Points on a hilly landscape, in no order, each with its height.
A ball rolls from a point to whichever of its 4 nearest points has the largest drop for the distance, and stops where none of them is lower. Distance is the straight distance between rows; heights are no part of it.
<360> h=506: [ 85 128 171  99 125 162 137 116 128]
<435> h=383: [100 111 170 109 134 154 133 111 134]
<245> h=515: [138  94 117 147 171 103  96 108 134]
<465> h=310: [112 106 147 127 148 136 118 118 130]
<664> h=614: [ 87 164 143 110 102 148 144 141 103]
<44> h=779: [122 196  99 120  81 129 151 175  92]
<859> h=243: [142  79 142 109 165 121 132  66 184]
<1015> h=213: [137  83 143 121 169 121 118  85 162]
<217> h=287: [105 116 152 126 140 142 120 122 123]
<191> h=566: [ 91 150 148 118 116 150 133 144 109]
<300> h=852: [142 107 107 166 161  98  89 129 119]
<359> h=672: [136 209  82 109  73 129 167 172  94]
<924> h=359: [138 163  98 155 102 118 119 177  96]
<618> h=455: [127 154 111 151 111 120 118 163  98]
<54> h=488: [150 139  93 173 122 103  99 166  99]
<523> h=152: [121 172 108 133  93 128 135 166  98]
<522> h=246: [ 99 124 150 126 133 142 122 132 117]
<436> h=537: [132 136 115 160 133 119 106 154 104]
<1014> h=456: [ 97 108 177  96 131 168 144 101 146]
<366> h=442: [112 165 121 136 105 129 130 161  98]
<247> h=148: [142 124 108 167 139 106  98 154 103]
<768> h=107: [118 104 146 135 148 132 117 116 128]
<1032> h=475: [148 126  97 176 139 104  98 159 102]
<745> h=361: [121 107 140 137 154 126 109 119 130]
<65> h=335: [164 172  80 160  89 109 119 185  95]
<1049> h=476: [128  89 144 121 159 128 121  98 147]
<175> h=388: [100 139 144 127 122 136 126 142 109]
<290> h=78: [108 119 146 132 135 135 119 132 117]
<169> h=304: [152 176  93 142  90 118 131 184  95]
<460> h=794: [141 109 109 164 154 106  91 132 116]
<450> h=582: [154 214  65 102  66 127 184 173  98]
<433> h=572: [123  85 169 103 148 153 143  82 163]
<1023> h=684: [116 199  98 113  80 133 161 169  95]
<912> h=534: [167 136  87 181 126  98  94 170  99]
<721> h=401: [149 150  96 166 111 110 106 173  98]
<188> h=625: [127  80 169  97 149 150 149  68 181]
<514> h=512: [121  86 155 109 154 138 127  90 155]
<696> h=136: [160  75 122 110 167  95 129  57 201]
<925> h=621: [112  90 183  94 136 164 157  79 164]
<1059> h=411: [129  79 154 107 158 137 136  75 168]
<906> h=548: [146 201  82 124  74 128 154 175  94]
<309> h=198: [ 96 119 160 113 134 149 126 122 126]
<650> h=517: [136  93 123 142 166 112 100 106 142]
<57> h=338: [122 170 109 139  96 126 131 167  98]
<544> h=406: [140 131 108 163 131 109 102 153 102]
<66> h=286: [152  73 133 110 166 110 130  62 189]
<613> h=505: [129 109 133 146 154 121 106 124 124]
<133> h=489: [118 183 106 125  90 128 141 168  95]
<857> h=332: [116 125 131 144 137 128 113 142 111]
<132> h=76: [131 117 120 152 142 118 100 136 114]
<846> h=384: [146  71 154 103 152 133 151  56 199]
<420> h=535: [129  95 140 128 163 123 116 100 144]
<1067> h=327: [136  78 147 113 163 127 129  76 171]
<203> h=522: [100 101 184  90 133 173 151  92 154]
<121> h=394: [159 197  72 125  72 121 154 184  97]
<893> h=385: [167 160  79 164  96 103 110 187  97]
<814> h=592: [111  96 180  93 137 165 149  87 160]
<740> h=477: [108 160 130 131 106 137 127 155 100]
<275> h=309: [156  70 139 102 161 111 144  53 208]
<455> h=176: [120  96 151 121 150 134 123 103 140]
<139> h=387: [137 164 105 153 100 118 121 169  98]
<652> h=336: [152 168  89 158  96 114 117 179  96]
<1069> h=545: [133 185  98 133  85 126 139 175  92]
<156> h=502: [138  73 157 102 154 139 153  61 187]
<71> h=457: [145  87 119 146 178  98  96  99 145]
<780> h=164: [170 152  84 172 107 106 105 181  93]
<479> h=503: [155 209  70 113  68 122 165 184  97]
<167> h=446: [112 149 130 136 116 132 123 153 103]
<1037> h=334: [162  77 126 105 160  98 139  49 216]
<894> h=706: [ 84 147 155 104 115 156 143 134 111]
<795> h=544: [ 94 166 138 120 102 143 143 152  99]
<791> h=549: [121  87 161 108 148 147 134  92 158]
<701> h=587: [106 193 113 118  84 139 156 165  94]
<1027> h=523: [118 156 117 143 111 127 122 158 100]
<251> h=458: [124 127 125 154 136 119 107 145 109]
<965> h=159: [ 94 137 160 113 124 152 135 129 119]
<798> h=556: [129  96 129 139 162 118 107 110 134]
<443> h=199: [140  76 149 107 161 124 138  65 185]
<499> h=792: [171  81 120  97 150  87 150  42 238]
<933> h=333: [144  79 136 116 166 115 120  74 174]
<599> h=379: [146  80 126 127 177 105 107  83 163]
<993> h=424: [107  99 165 114 146 152 134 104 139]
<45> h=736: [132 200  91 121  75 126 156 176  95]
<95> h=239: [162 186  77 141  79 118 135 189  92]
<835> h=536: [ 92 177 130 117  93 140 147 156  97]
<841> h=540: [133 141 109 159 120 120 111 159 101]
<822> h=410: [130 122 118 160 144 113 100 144 110]
<94> h=530: [126  81 164 102 151 144 146  70 176]
<68> h=312: [151 191  88 139  80 118 137 183  94]
<631> h=591: [117  88 173  99 142 158 149  82 168]
<805> h=423: [104 101 178 100 133 162 143 102 147]
<355> h=509: [ 99 170 125 122  99 139 136 158 101]
<711> h=449: [148 142 100 169 121 108 104 167 101]
<448> h=297: [154  75 119 115 177  97 109  67 188]
<636> h=237: [114 127 136 140 134 129 116 138 115]
<904> h=389: [ 92 121 166 107 129 156 133 120 129]
<607> h=617: [107  97 189  89 132 173 157  88 161]

Call two points neighbours if one is among the 4 nearest of the other. Go from one point of each pair to the other, from neighbour to neighbour, staying as low as possible. Name the highest point that can't be avoided.
<309>, <768> => <217>
<247>, <523> => <167>
<965>, <247> => <822>
<523>, <780> => <139>
<290>, <309> => <522>
<696>, <247> => <1049>
<768>, <132> => <857>
<696>, <1015> => <1067>
<696>, <443> => <66>

For each start below, name the point where the ball stops.
<664> => <523>
<906> => <95>
<993> => <768>
<450> => <95>
<925> => <309>
<924> => <95>
<650> => <1015>
<711> => <780>
<798> => <768>
<94> => <443>
<167> => <290>
